Points, in no order, along strands that fork, close into loops and pass close to each other.
In the rows, zero is written as 128.
Two points are linked if the straight distance between their rows is under 159. Some points are linked to none.
mopet: [140 170 168 128 131 145 110 134  94 156 162 121 143 114 110 154 137 155
  98 141 120 119 146 135  96 134 102  86 133 117  89  86 159 145 120 152
 159  87 130 150 134 160 142 105 123]
dig: [159 135 106 182  65 128 151 152 150 117 112 114 133 124 129 153 113 107
 148 121  93 152 134 104 133 150  75 158  93 145 131  81 117  84 128  98
 114 160 109 116 153 118  47 135 139]
dur: [ 98 170 133 194 109  76 115 168 143 125  92 165 132 111  58 161 105 168
  45 117 147 194 136  86 118 178  95 121 111 126  84  93 154 106 171 148
 181 146 117 137 169  77 115 116 163]
lezuf: [131 144 154 162 134 134 130 166 143 132 117  91  76  66 156 152 146 129
 141  96 166 121 173 131 124 143 106 122 133 146 103 114 154 102 152 101
 130  82 116 122 163 145  91 107 155]
Bogi: [118 153 141 156 138 120 118 135 126 142 176 142 203 140  76 121 113 156
  90 132 107 170  71 115 125 149 159 132  96 138  68  98 115 139 168 199
 175 159 121 134 159 110 118 114 137]
Dumu: [147 113 121  97 136 160 130 145 101 115 143 129 139 106 141 145  98 131
 106 143 140  85 139 141  98 109 157 131 146  89 114 113 147 140  81  92
 138 114 148 167 104 130 154 101  97]
Dezug: [146 150 124 110  77 130 115 108 128 136  81  61 115 144 174  98 132 136
 151 120  50  93 128 144 112  59 157 117 117 148 102 109 141 137  97 114
  46 114 138  57 152 146  90 101 119]
noz: [150 151 159 141 140 101 165 109 143 123  99  98 121 126 159 130 136  96
 204 115 123 132 192 110 132 152  90 133 100 140 112  99 132  77 136  94
 101 134 130  92 160 165 110 120 185]
mib: [107 181 189 110 168 126  95 128  97 136 143 124 127  89  99 140 128 154
 103 158 158  76 141 115  67 131 158  80 154  90  87 103 183 149 138 144
 135  64 160 152 124 169 170 116 139]
zef: [145 119  59 142 121 118  94 152 111 131 153 126 145 130 112 117 127 155
  90 151 113 120  69 115 157 105 172 176  90 118 130 123  90 143  95 115
 170 161 118 153 126  83 127  83  89]
Sog: [114 142 127  99 110 139 138  73 118 139 118 120 129 210 145  58 127 144
 144 165  82  99  98 126 173  88 193 188  90  87 141 141  82 159 130 135
  31 117 166  43  96 156 167 105 111]
bap: [133 160  91 145 128 139 109 143 141 181 143 108  95 129 145 152 143 172
 100 156 101 146 122 124 154 114  95 118 115 126 130 156  98 158 132 124
 128  79 125 103 131 119  94 116  60]
dakin: [ 99 143 134  97 157 131  82 170 123 115 164 148 150 122  74 147 148 165
  68 102 148 144 103 157 101 122 162  71 133  87  98 128 169 123 116 101
 209 135 140 182 110 101 124 119 147]
fonir: [112 170 142 170 168 107 140 165 132 143 126 124  69  95 109 161 154 156
 123 125 182 151 201 123 104 152 120  77 109 146 103  99 161  94 169  91
 130  37 123 130 167 155  80 121 127]
Vemo: [168 167 109 153  24 160 154  91  85 144 106 156 133  95 139 140 129 178
 104 164  83 138 141 109  98 142  64 152 113 131 109  70 157 129  80 168
 148 132 109 136 104 130 140 119  92]
rav: [120 119 152  86 101 121 142  58 161 133  86  88  97 166 168  79 139 141
 145 123  90 102 125 156 151  97 169 146 110 112 126 172 107 156 124 124
  32  82 170  61  99 163 161  90 112]
Gen: [138 128  99 129 166 154  93 147 117 128 170  82 126 126 129 115 141 137
 119 151 107 110  66 119 170 102 200 186 106  92  98 132 107 153 137 133
 131 149 149 124 139  96 152  88 118]
guzi: [107 104 117  80 135 159 153 104  98 107 108 147 149 202 151  89 111  72
 165 161 105  91 118 125 161  84 174 182 111  88 171 161  75 142  91 109
  82 168 146 101  90 123 197 125 106]
let: [110 131 106 164  82 119 115 132 113 136 123 156 138 114  91 187 127 145
  95 111 135 142 143 129  88 150  40  51 157 172 109 109 139 162 127 133
 143  74  84 138 131 111  74 147 107]
tun: [149 155 127 167  92 167  82 118 128 147 133 162  92  88 109 146 165 167
  59 144  93 199 125 109 146 178  72 148 141 137 100  88 170 115 138 197
 231 133 107 184 108  70 149  99 136]
Korak: [126 102 110 116 116 133 131 108 104 127 115 139 160 184 121  75 121 111
 149 146 139 110  90 109 130 112 182 195 146  88 154 184 101 142  95 135
  73 151 155  86 120 130 182 136 144]
kodan: [129 116 121 157  80  81 145 140 141 123  48 159 127 114 110 152  90 119
 119 145 186 156 143  97 128 133  75 116 148 157 177 120 105 129  99  72
 123 127  99 101 142 123  91 144 130]
gikod: [119 100 116  97 158 165  73 130 120 125 160  86 109 152 135 100 133 106
 156 109 133 108  67 143 172 104 183 177 122 126 130 158 132 132 114 132
 153 155 124 155 101  69 144 114 136]
Mol: [129 151 103 170 110 140 113 129 119 142 179 106 189 158  79 141 142 164
 113 134  76 134  65 123 169 116 134 149  80 169  96  94  84 167 150 192
 141 144 111 137 151  87  97 134  98]
tomot: [125  90  96 102 133 124 144 148 143 118 148 116 132 167 131 143 118  98
 141 124 117 131 116 153 126 111 124 133  99 117 183 141  82 123  94  80
 157 168 132 132 110 108 109 135 100]
ton: [144 114 132 127  90 194  96  79  75 136 123  95 152 152 176  73 114 130
 154 129  80  77  80 118 117 113 171 189 132 149  80 126 120 138 120 196
  75 114 141 119 121 128 206  98 141]
vopu: [124 103 129 111 136 104 144 143 165 122 157 140 156 158 141 136 152 114
 151  84 116 162 119 131 125 184  74 114  99 131 165 130 127 107 167 144
 159 159 108 138 127 134  94 164 140]
pom: [139 135 118 111 139 141 124 142 122 152 152  82 124 153 143 145 149 127
 175  97 101  85 144 134 135 104 127 105 101 155 100 133 116 125 137 120
 103  95 102 119 149 151  87 138 110]
Vage: [136 136 143 135 190 135 138 119 192 122 125 163  77 106 162 136 157 118
 110 158 171 177 129  99 131 156 105 155 140 115 175 185 133 107 148 148
 181 149 120 132  98 149 148 140 158]
Kede: [154 152 125 151  97 138 101 115 112 145 133 102 147 148 132 133 120 120
 112 131 105 135  92 106 140 127 119 179 112 167 113 118 101 141 129 182
 132 143 110 109 145 102 113 138 135]
fuvil: [142 163 169 172 108 121 181 142 138 110  80 122 101  68 145 116 126 130
 153 123 149 129 203 114 104 163 112 132 112 120 103  74 173  81 136  93
  96 116 125 114 152 167 108 108 176]
bif: [137 140 153 169  66 174 138 124  85 114 153 119 154  77 139 133 121 133
 132 116  99  98 138 148  97 142  98 132 142 166  77  47 186 107 101 154
 140 129 132 173 137 120 135  99 134]
kod: [155  91  95 177  64  95 109 108 126 118  65  94  99 160 150 114 136 106
 134 132 111 136  78 136 138 110  75 181 178 222 142 166  82  95 123 130
  98 129 112 110 135  87  77 165 125]
kipi: [106 122 129 152 101 112 112 118 118 158 137 124 140 130 106 167 139 153
 137 115 127 140 115 114 125 119  87  74 150 185 112 137 130 178 146 160
  95  71  96 114 147 143  73 163 114]
fazud: [ 89 169 169 142 159  76 168 153 147 123  91 147  80  93 108 179 123 131
 116 126 179 158 232 126 120 162 108  56 127 132 143  98 156  95 149  86
 139  81 140 133 151 171 121 139 135]
dum: [172 103 165 132  82 148 126 113 139 124 107 116 113  85 198 118 132 100
 154 126 136 100 149 120 117 130 105 160 162 141 111 158 153 100 126 119
  78 116 119 147 128 148 155 127 154]
mitip: [144 148 110 174  65 155 174 168 120 112 103 156  94  64 149 159 113 148
 104 129 117 144 189 134 130 155  84 118  96 112 127  83 158  90  99  70
 141 149 135 163 126 121 119 103 100]
Nam: [108  97 147 138 133 124  89 103 141 125 140 147 169 160 139 102 155 123
 124 104 145 141  76 124 126 160 116 161 150 152 122 191 149 117 166 203
 150 163  89 128 107 121 131 179 181]
niva: [ 92 140 133  88 207 124  83 164 139 127 202 136 143 148  65 137 162 142
 103 106 150 138 123 133  86 149 150  84 132  96 124 126 160 133 177 126
 202 110 138 184 102 134 124 144 139]
tuzag: [111  85 129 121 140  85 167 177 121 112 111 135 126  77 107 163 103 103
 113 105 185 123 155 152 102 123 157 103 155  98 139 118 143  69 103  58
 154 153 145 165 135 121 139 122 135]
Nafem: [143 123 138 133 170 133 159 162 170 129 101 122  93  70 180 126 115 123
  94 156 162 138 145 146 139 113 156 176 137  80 157 139 110 100 101  89
 142 154 144 134 104 144 157 107 123]
sepo: [157 104  74 125  97 138 143 148 102 117 139 100 172 152 143 135 114 123
 144 110  84  74 126 143 123  94 148 129  85 122 108  87 116 115  93  78
 115 153 125 164 144 118  92 103  97]
geve: [144 112 116  54 153 163 115 140 123  93 172 155 149 165 115 102 123 102
 126 118 124  93  84 151  98 141 158 121 113  55 132 135 155 130 131 127
 179 189 154 174  92 100 160 112 124]
kip: [143 153 139 176  66 130 189 176 124  84  95 143 119  66 121 140  85 124
 123 131 130 112 202 111 113 147 123 126 108 116 125  46 189  84 101  65
 112 150 133 136 148 140 103  79 145]
gik: [ 87 112 158  96 164 112 117 112 140 110 167 168 175 156  72  59 106 112
 142 100 159 124 100 120 111 152 162 146 133 109 153 193 136 140 158 166
 129 188 145 124 124 144 141 169 186]
kab: [ 96 140 119  95 109 130 143 116  81 147 136 115 167 147  93 100 130 149
 144 153 130  84 111 118 108  84 174  97 125 123 121 103 113 179 101 107
  79 102 131  89 136 136 104  94 114]
lif: [ 98 189 125 164 100  67 153 148 125 121  60 183 131 108  49 172  72 172
  57 114 154 164 162  91 100 129  97  84 118 121  99  96 141 117  93  81
 155 134 146 107 131 107 130 148 120]
Dad: [114 108 153  81 201  92 194 125 145 106 156 149 141 139  72 142  98  91
 160 143 173 150 165 174 119 117 125  35  97 123 200 102  86 123 126  83
 129 127 146 123 127 150 155 155 127]
Retaz: [101 147 181 127 155 138  83 123  97 131 152 112 153 121 103  95 124 150
 109 128 160  82 112 118  95  98 205 114 156 107  89 121 161 152 147 152
  95  87 141 101 140 157 166  95 148]
vol: [111 121 162 119 145  96 118 126 148 127 135 112 167 145 121 127 145 106
 181  71 140 130 141 111 128 150 117 116 121 182  91 133 143  92 168 137
  98 145  91 111 166 136  92 154 181]
Zape: [119 116 107 106 139 128 117 178 117 101 149 161 155  89 101 151 116 131
 103 118 167 102 130 160  95 122 163  93 142  92  95  89 179 107 105  84
 176 151 148 198 110 104 136  95 123]
gavib: [119 115 152 101 193  78 197 138 123 109 127 169 169 128  86  94  93 114
 131 146 201 129 166 132  98 132 192 100 147  80 160 110 112 126 121 109
 114 151 176 116 138 165 163 135 140]
fezu: [167  99  62 147  98 133  96 166 121 114 126 150 133 105 132 156 133 135
  77 140 129 165  78 118 162 120 145 179 111 103 123 117 128 111 111 100
 199 175 114 181 109  44 128 105 113]
zofaz: [155 121 115 142  79 131 108 138 103 131 112 104 132  97 174 134 118 121
 137 114 131 125 126 112 125 133 122 173 149 139  95 118 134 120 118 142
 118 150 119 137 152 121 134  99 124]
Nar: [166 163 113 190  83 104 118 140 119 120 121 109 166 133 119 139 122 140
 123 100  91 130 107  94 136 115  97 159  79 162 114  75 109 115 116 144
 122 162  99 111 167  87  73 111 138]
vinab: [134 170 145 148 132 150 105 130 131 172 141  89  92 139 173 149 163 139
 140 109 108  93 173 134 114 121  73  61 115 164 116 122 136 141 164 150
 121  63 121 109 156 158  90 120 112]
Diguv: [168 121 135 141  98 155 129 125 145 144  90  99  75  95 224 115 148 118
 163 145 101 110 161 148 122  96  80 133 160 132 119 136 138 116 117 112
  77  76 122 120 121 158 125  95 102]
Buted: [122 140 184  92 219 102 152 136 154 129 108 138 121 102 118 107 111 104
 145 158 191 123 187 150  92 114 169  98 149 105 171 131 113 123 128 106
  98 104 172 117 120 173 165 139 154]
sekit: [ 77 113 156 109 173 127 114 146 120 110 184 115 160 144  90  99 140 124
 153  99 160 119 118 111 146 136 180 116 136 133 121 150 128 161 178 119
 127 107 123 136 146 121 111 154 140]
vor: [145 129 122 104  88 136 119  86 167 169  79  45  74 157 202  97 145 144
 150 124  96  98 134 168 161  91 151 150 128 137 112 139 110 151 115 130
  29  79 132  52 135 136 114  92 105]
Leve: [166 116  96 105  87 192 100 107  76 161 151 117 102 108 190 128 139 132
 120 143  89 114  85 125 126 132 111 156 149 128 120 133 146 131 106 176
 171 146 112 174  96 129 156 125  97]
zizem: [100 114 151  96 199 106 146 150 179 110 137 177 107 113  88 167 110 116
  88 120 188 161 153 166 106 139  98  58 160 103 181 150 112 100 119 101
 185 146 151 139 101 109 145 158 129]
vas: [106 111  95  78 153  90 159 139 122 113 133 168 194 167  68 111  93 122
 114 127 141 131  79 131 125 135 174 140 120  62 169 128 114 138 110 106
 167 199 152 131 113  99 144 137 140]
zopun: [145 163  88  92 131 141 114 145 118 179 168 133 117 132 109 161 137 189
  78 161  83 160 126 160 125 130  88  95 107  92 113 122 109 145  99 136
 172 104 155 135 113 127 136 112  63]
pemi: [136 131 102  98 129 142  98 142 122 118 197 111 166 162 121 141 160 129
 126  87  74 123  88 144 133 131 122 124  85 114  85 102 133 122 145 134
 185 171 124 169 144 100 112 115 130]
vosa: [156 132 135 145 113 165 103 140 154 145 104 107  49  60 217 125 136 143
  99 155 138  99 161 147 139 123 127 149 162 121 120 140 163 119 126 123
 122  67 115 138 122 128 143  87  97]
gel: [ 62  78 144 121 198  93 164 122 221 112 155 148 161 155  95 125 107  88
 150 107 160 175 151 152 152 133 129  82 116 144 200 142  77 127 171  99
 146 157 110 118 134 125 123 176 152]
Kol: [114 132 174 166 197  84 169 150 178 126 124 108 125 133 142 142 143  93
 177 112 145 165 186 115 143 147 111  96 108 144 142 131 108 110 178 110
 117 113 126 108 173 171 107 132 173]
Beton: [135 137 150 125 127 191  89  97  78 166 152 111 119 112 151 140 155 140
 111 133 101 101 131 153 104 122  94  85 180 135 103 118 158 151 134 170
 149  68 133 184 109 114 153 104 116]
Gefa: [150 179 138 160  98 150 153 140 142 129  78 158  78  93 142 157 113 154
  88 152 128 149 186 113 120 172  56 119 116  75 128 118 157 102 118  96
 161 123 149 158 101 137 152 122 118]
lek: [152 116 100  70 104 159 113 128  80 112 159 140 144 133 133 110 128 136
 124 158  95  60  89 146 122 103 169 139 122  89 147 112 124 154  72  97
 147 128 160 133  96 136 169 113  91]
Meli: [108 115 125 119 109 150  96 106  82 162 138 136 134 123 106 166 135 159
 103 106 132 128 133 160  97 161  47  64 192 155 124 148 160 154 127 178
 166  95  98 185 117 117 120 139 108]
fefa: [114 139 134 105 113  89 159 124 133 140 100  98  87 116 103 125 141 165
 138 148 166 103 166 151 120  67 172  98 125 126 148 129 110 145 120  80
  49  65 158  57 145 143  96  95 110]
nido: [101 155 202 112 238  87 183 112 170 101 134 139 142 136  95 106 121 101
 182 166 169 137 183 142 139 129 173  89 123  95 179 134  90 140 159 132
  76 108 170  89 121 181 150 167 149]
tupel: [108 120  98 118 118 136 110 145  88 142 150  84 163 168  99 122 127 124
 169 113  98  92 117 123 133  79 161 121 100 168 107 110 106 155  96  96
 104 126 113 112 146 101 108 130 116]
siza: [148 169 159 138 141 165 128 161 125 161 160  81  97 101 174 148 162 118
 147 112  84  96 201 142 113 136  58 104 118 114 120  90 145 100 160 144
 151  69 148 155 144 168 124 130 117]
suvul: [138 116 116 171  60 120 137 147 160 132  85 139 121 114 145 157 117 105
 133 114 131 186 167 124 139 172  20 124 116 135 156  94 160 101 149  94
 154 151  93 157 142 104  82 149 147]
banim: [132 124 115 107 178 145 100 128 166 129 159 153  96 110 128 116 147 121
 118 152 153 123 102 120 137 127 145 140 134 116 150 180 119 140 149 129
 159 140 125 135  96 129 145 145 123]
zamef: [154 105 111 106 160 145 139 125 154 135 104  87  62 101 188 100 119 136
  99 167 132 123 148 132 152 104 185 159 119  57 149 152 113 144 115 103
 108 109 146 113 116 143 158  68  82]
lut: [112 163 119 161 117  89 131 165 122 138 119 183 142 114  80 157 106 179
  74 120 157 155 127  94 117 155 145 125 123 114  82 104 149 116 120 106
 164 138 124 130 160 111 136 110 131]
nika: [112 126 145 123 184 129  91  96 155 112 151 175 141 140 112  76 152 124
 141 107 175 149  83  99 125 169 144 140 145 129 156 208 147 144 170 208
 136 151 124 133 100 171 159 174 177]
zenu: [ 74 120 120 115 175 159 102 149 154 141 182 106 108 145  97 130 169 148
 149 130 129 124 113 120 173 119 176 125  99 136 125 163  79 186 178 116
 108  88 114 111 141 123  98 152 101]
duron: [158  94 133 111 140 194  84 104 147 120 129 139  78  82 193 112 146 102
 146 125 161  97 122 133 109 112 134 163 164 130 130 189 171 125 120 149
 156 144 129 181  80 136 169 107 153]
tusos: [162 120  82 133  80 143 126 142  96 118 169  93 173 117 129 155 144 139
 107 104  74 118 128 170 127 124 113 137  83 143  83  62 137 124  89 130
 168 180 126 180 133  93 102  91 121]
zez: [140 114 134 152  84  99 167 128 163 116  65 167 110 134 124 172  99 116
 121 115 155 179 179 107 115 179  17  93 151 153 181 127 146 105 135  92
 125 123 104 119 127 138 100 163 143]
zaz: [112 127 178 112 198  69 182 102 157 106 124 147 164 152 108 100  98  95
 180 154 135 176 182 131 141 127 133 114 102 140 179 133  61 140 128 144
  72 156 130  95 135 174 162 162 164]
tozep: [123 172 127 162  75 134 149 122 106 155 106 149  96 107 135 150 134 149
 122 127 116 152 185 134 106 141   6  55 158 152 127 106 167 151 124 106
 136  88 114 127 140 138  98 140 115]
luseg: [151  87  94 149 114 120 122 121 143 108  85 139  98  96 176 130 125  81
 125 142 160 154 107 100 128 149  92 187 160 148 170 169 110  91 124 126
 148 156 107 125 102 120 133 140 132]
mipob: [ 58 130 169 136 152 134  87 125  83 116 165 135 176 147  58 103 151 138
 141 116 154 106 117 106 151  89 216 119 147 150  86 147 145 186 167 165
  81  99 127 110 165 134 141 138 152]
pimar: [158  88 117 154  81  80 166 123 143 104  63 151 129 116 149 137 106  70
 139 134 144 159 155  91 140 129  93 183 159 158 166 127 101  86 101 103
  90 145 101 107 135 114 119 152 159]
lil: [ 98 119 138 130 151  81 138 134  54 138 154 128 194 137  48 132 124 150
 125 107 146 106 109 129 111 111 185 107 135 127  95  79 178 122 144 121
 142 130 130 134 172 133 103 102 179]
zer: [168 130  92 105 139 175  96  85 131 154 153 147  82 143 160 121 151 131
 134 129  98 150  57  97 124 165 119 180 113 131 154 169 152 111 157 195
 223 181 120 162  78 132 145 122 146]
ses: [115 100 111 118 100 107 131 142  75 135 117 134 179 119  81 154 122 132
 111  88 174 104 121 128  87 124 134  82 159 131 100 104 169 144 121 117
 127 138 113 142 143 119 121 144 159]
Pedav: [125 113 101 177 133 128 122 125 149 135 141 115 146 160 111 126 134 146
 156 128  76 166  85  96 177 120 109 146 117 190 137 180  60 164 153 154
  98 104 105  97 134 115  55 199  78]
das: [112 145 106 179 114 157  96 100 139 144 169 107 143 180 111 130 148 157
 144 111  52 151  61 110 180 135 133 140  99 206  94 134  76 165 159 197
 101 137 113 106 140  93  88 195  95]
Tero: [ 86 114 161 128 199  82 192 114 172 116 149 138 163 158 104 152  98 106
 168 144 126 171 167 148 164 115 115  59 100 127 191 105  61 147 151 127
 121 156 121 113 150 172 122 179 146]
Sil: [139 162 174 157 184 112 160 147 184 104  99 160  90  87 163 139 115 101
 107 176 193 168 164 114 133 136 123 159 143  88 170 138 133  84 128 115
 169 141 143 124 133 153 161 130 155]
Sibi: [129  99  79 158 167 126 151 110 164 132 107 129  77 141 193 140 148 108
 131 158 126 166  83 112 169 159  86 178 156 162 172 185  79 118 139 132
 151 128 102 133 101 104 116 154 109]
gez: [126 132 133 134 163 132 114 127 148 117 164 132 155 184 123  86 116 129
 151 101  87 134  75  95 185 147 174 191  82 150 113 176 101 135 160 183
 111 193 131 106 133 105 115 158 133]
virob: [110 122 126  97 129 102 152  97 149 124  98 132  94 148 108 117 136 141
 161 159 142 107 155 164 149  84 142  70 137 140 172 169  83 205 133  91
  39  67 132  62 125 132 102 146  76]
Razi: [112 106 176 176 155  69 144 151 163  98 146 127 146 126 126 134 144 120
 163  80 138 174 160  91 131 168 102 118 103 187 112 141 118 115 193 144
  89 132 108  95 191 162  95 179 165]
Pog: [143 124 131  97 153 160 116 117 142 139 139 109  83 137 189 104 145 123
 138 160 122 103 115 114 145 124 146 176 128  98 127 160 112 135 120 144
 113 112 140 113 116 158 176 124 118]
felog: [144  84 113 111 122 180  53 127 110 115 124  96 108 112 160 122 137 110
 149 116 145  94  75 149 133  93 164 181 182 149 116 192 149 138 133 134
 141 147 103 172 103  88 164 125 160]
Kare: [113 134 124 146 173 133 105 135 127 137 164 125 129 173 111  91 134 143
 167 129  97 130  97 103 201 123 186 185  86 136 124 178  74 168 153 128
  87 131 123  82 151 117 107 135  94]
Buni: [119 130 133 133 178  71 187 143 118 122 105 139 150 101  88 141  92 125
 125 135 181 111 154 155 115  99 177 111 153  66 148  90 141  99 115  66
 135 151 168 108 155 161 127  96 146]
basa: [149 130  94 134 116 122  86 124 130 153 159 159 106 122 144 124 162 159
  92 133 131 174  56 103 146 174 111 193 105 127 115 127 139 118 161 194
 221 178 128 151 100  96 145 132 129]
risev: [187 128  84 106 133 199  95 116 110 165 165 100  65 125 193 142 177 128
 154 125  52 106 102 146 158 124  88 151 123 116 117 140 150 119 158 185
 200 125 129 188  98 103 143 120  89]
fudam: [ 96 141 123 139 122 108 100 122  90 149 122 128 139 123  79 151 128 176
  95 137 129 123 132 112 121 102 152  98 131 156  94 104 123 188 124 131
 117  86 121  98 162 127  93 108 117]
vozu: [172 145  74 143  83 143 117 138  97 149 155 117 148 125 124 161 147 157
  94 136  55 152 123 137 123 122  75 102  87 117 109  81 121 146 114 134
 160 135 115 151 129 117  96 109  94]
fodu: [ 95 127 149  95 151 130 114  70 150  96 108 134 104 185 149  66 150 103
 174 165 137 127 160 131 174 114 179 132 150 137 155 226  75 180 129 128
  20  89 141  76  99 162 192 153 148]
moper: [127 124 146 121 142 117 109 116 157 122 142 106 148 155 164 100 129  88
 164  92 123 141 108 117 151 157 103 166 127 161  89 172 132  81 157 189
 130 149 100 124 144 143 132 164 171]
Zut: [136 154 128 127  95 119 153  80 105 129  92 115 158 199 126  62 100 108
 160 129  84 107  93 118 151 108 196 191 113 114 114 151 112 145 107 129
  40 141 154  56 152 135 147 117 132]
tisen: [129 118 131  99 137  99 169 114 132 114 122 147 127 133 115 123 114 132
 152 151 142 130 152 137 125 132 106  76 119 134 174 157  78 180 122 122
  90 114 149  91 133 155 109 161 103]
puba: [129 106 139  98  82 156  83  96 103 113 135  96 126 191 174 114 130  73
 187  83  68 108  90 149 131 121 116 162 155 173 126 169 140 104 106 162
 118 126  98 137 108 121 136 175 112]
dezab: [108 151 124 192  81 130 108 148 155 123  80 160 102  78 112 142 113 158
  60 130 158 179 148  94 145 181  66 148 112 128 112  99 188  80 137 131
 180 146 110 173 139  73 131 115 162]
sebe: [131 160 137 160 116 134 108 137 129 145 154 159 152 127  94 142 148 183
  56 143 109 191  89 108 136 171 105 143 116 118  92  88 142 123 158 214
 197 168 134 175 124 109 121 120 136]
Zim: [159  97 116 105 128 154 136  92 112 103 108 163 115  94 163 104 125 115
 136 143 163  89 103 122 105 114 161 181 176 104 143 172 161 112  80 136
 150 154 148 163  96 147 192 117 153]
rak: [107 175 166 176  69 158 103 127 121 144 120 156 123  92  91 157 134 135
  53 125 116 177 152 120 126 191  91 128 135 135  86  58 176 105 125 153
 198 140 126 187 137  64 152 105 152]
Vurap: [106 151 138 145 194  79 186 173  96 119 137 139 160 113  57 135 124 144
 124 116 167 113 133 124 107 128 202 102 127  93  80  83 165  99 146  79
 135 118 140 128 159 142  90  76 155]
viko: [115 107 114  72 170 130 160 149 155 111 164 149 139 151 108 103 108 105
 130 123 141 112 122 149 142 118 175 135 123  69 188 137 114 117 116  72
 170 181 137 150 110 102 144 105 122]
Dabut: [145  98  85 157 108 108 133 126 152 130 104 136 123 177 137 127 147 106
 148 134  96 171  75 111 149 132  91 174 133 187 177 167  64 121 128 136
 113 140 104  95 110 115  99 177 100]
moli: [100  81 114  97 128 134  76 128  99 132 172 100 147 156 103 141 162  91
 154  79 138  98 113 151 124 122 110  71 158 167 111 164 141 158 160 135
 122 105  76 153 121 103  96 167 134]
govi: [155 157 121 148  17 142 147 104  78 132  85 131 133  97 154 159 106 157
 100 144  77 109 148 124  87 112 103 110 136 153  98  48 160 147  79 131
  96 103 117 116 128 134 101 104 114]
tera: [132 118 141 101 102 177  61 100  90 123 149  99 146 188 142  95 112  93
 182 104  77  92  56 118 134 120 157 177 136 158  86 151 125 107  98 189
 101 145 108 136 120 120 179 128 148]
pimon: [148 124 110 135  55 143 138  98  85 123  93  88 151 118 150 124 103 144
 148 116  72  78 118 148  86  76 144 103 135 157  97  71 152 131  77 114
  66 107 119 106 132 136 106 106 112]
Lopov: [130 172 166 136 156 106 177 150 167 133 102 146  78  95 145 157 128 114
 108 161 152 168 193 135 101 150  95  98 129  91 149 108 135  99 133  98
 160 112 174 124 134 162 141 126 129]
savug: [106 122 152 105 178 105 119 154 173 129 148 164 136 118  84 148 124 147
  91  96 172 146 124 131  90 164 107  74 161 100 146 151 167 126 162 142
 174 132 133 157  93 154 129 174 131]
Zuk: [169 106 127 163  49 158 104 134  66 106 137 108 181  84 144 126  95 117
 104 121 108 101  97 122 111 132 147 164 134 161  95  69 154 108 100 162
 122 170 118 173 136  89 152  97 136]
nera: [124  94 119  84 151 147 157  90 165 114 106 116  96 127 164  97 121 115
 115 158 132  87 142 171 137  96 181 141 122  56 180 132 102 155 104  99
  77 115 173  93  95 139 186 101  93]
buder: [132  87 125  91 131 124 148 128 134 128 116 140 126 133 140 135 133  85
 144 126 144 106 139 145 136 129 124 108 157 136 171 171  91 128 102  97
 102 128 115 113 131 138 134 151 118]
Fiz: [123 103 131  72 182 123 172 124 155  99 135 146 111 111 119 155  91  65
 134 131 192 125 174 177 108 134 108  68 155  94 217 140 112 118 104  95
 164 154 148 146 112 141 154 163 134]
Liv: [141  97 116 115 129 145  75 106 121 111 105  91 110 179 181 118 132  62
 167  71  97 127  88 140 157 162  94 139 155 190 110 163 145  54 137 162
 109 140 102 146 114 129 120 184 158]
Sofi: [109 148 121 160  84  43 164 132 118 139  52 181 137 102  70 152  85 163
  83 130 183 169 150  83 111  97 117 101 125 161 128 130 123 132  94  88
 100 105 124  81 141 102  90 144 128]
neno: [176  99  98  91  82 161 128 104  86 115 114 141 122 115 177 112 110 120
 133 162 107  80  80 125 105 106 137 178 143 120 128 155 130 136  64 151
 127 150 129 157  83 143 176 116  91]
Babi: [103 125 116  96 138 111 150 119 105 135 110 114 122 121  89  92 120 170
 114 156 155  84 152 165 111  70 214  99 137  76 126  95 142 174 120  81
  63  81 161  63 130 148 120  80  85]
ribi: [107 100 149  56 163 142 153  92 160 127 107  97 111 171 188  80 154 102
 169 149 109 102 170 164 151  94 164 132 108  92 170 156  68 147 134 115
  49  78 163  63  95 163 170 116  98]

How many points has the smallest loop of links through each point below? Write 0 if it is on no loop.
Pog: 6
Nar: 13
Lopov: 8
Buted: 14
rak: 16
Diguv: 0
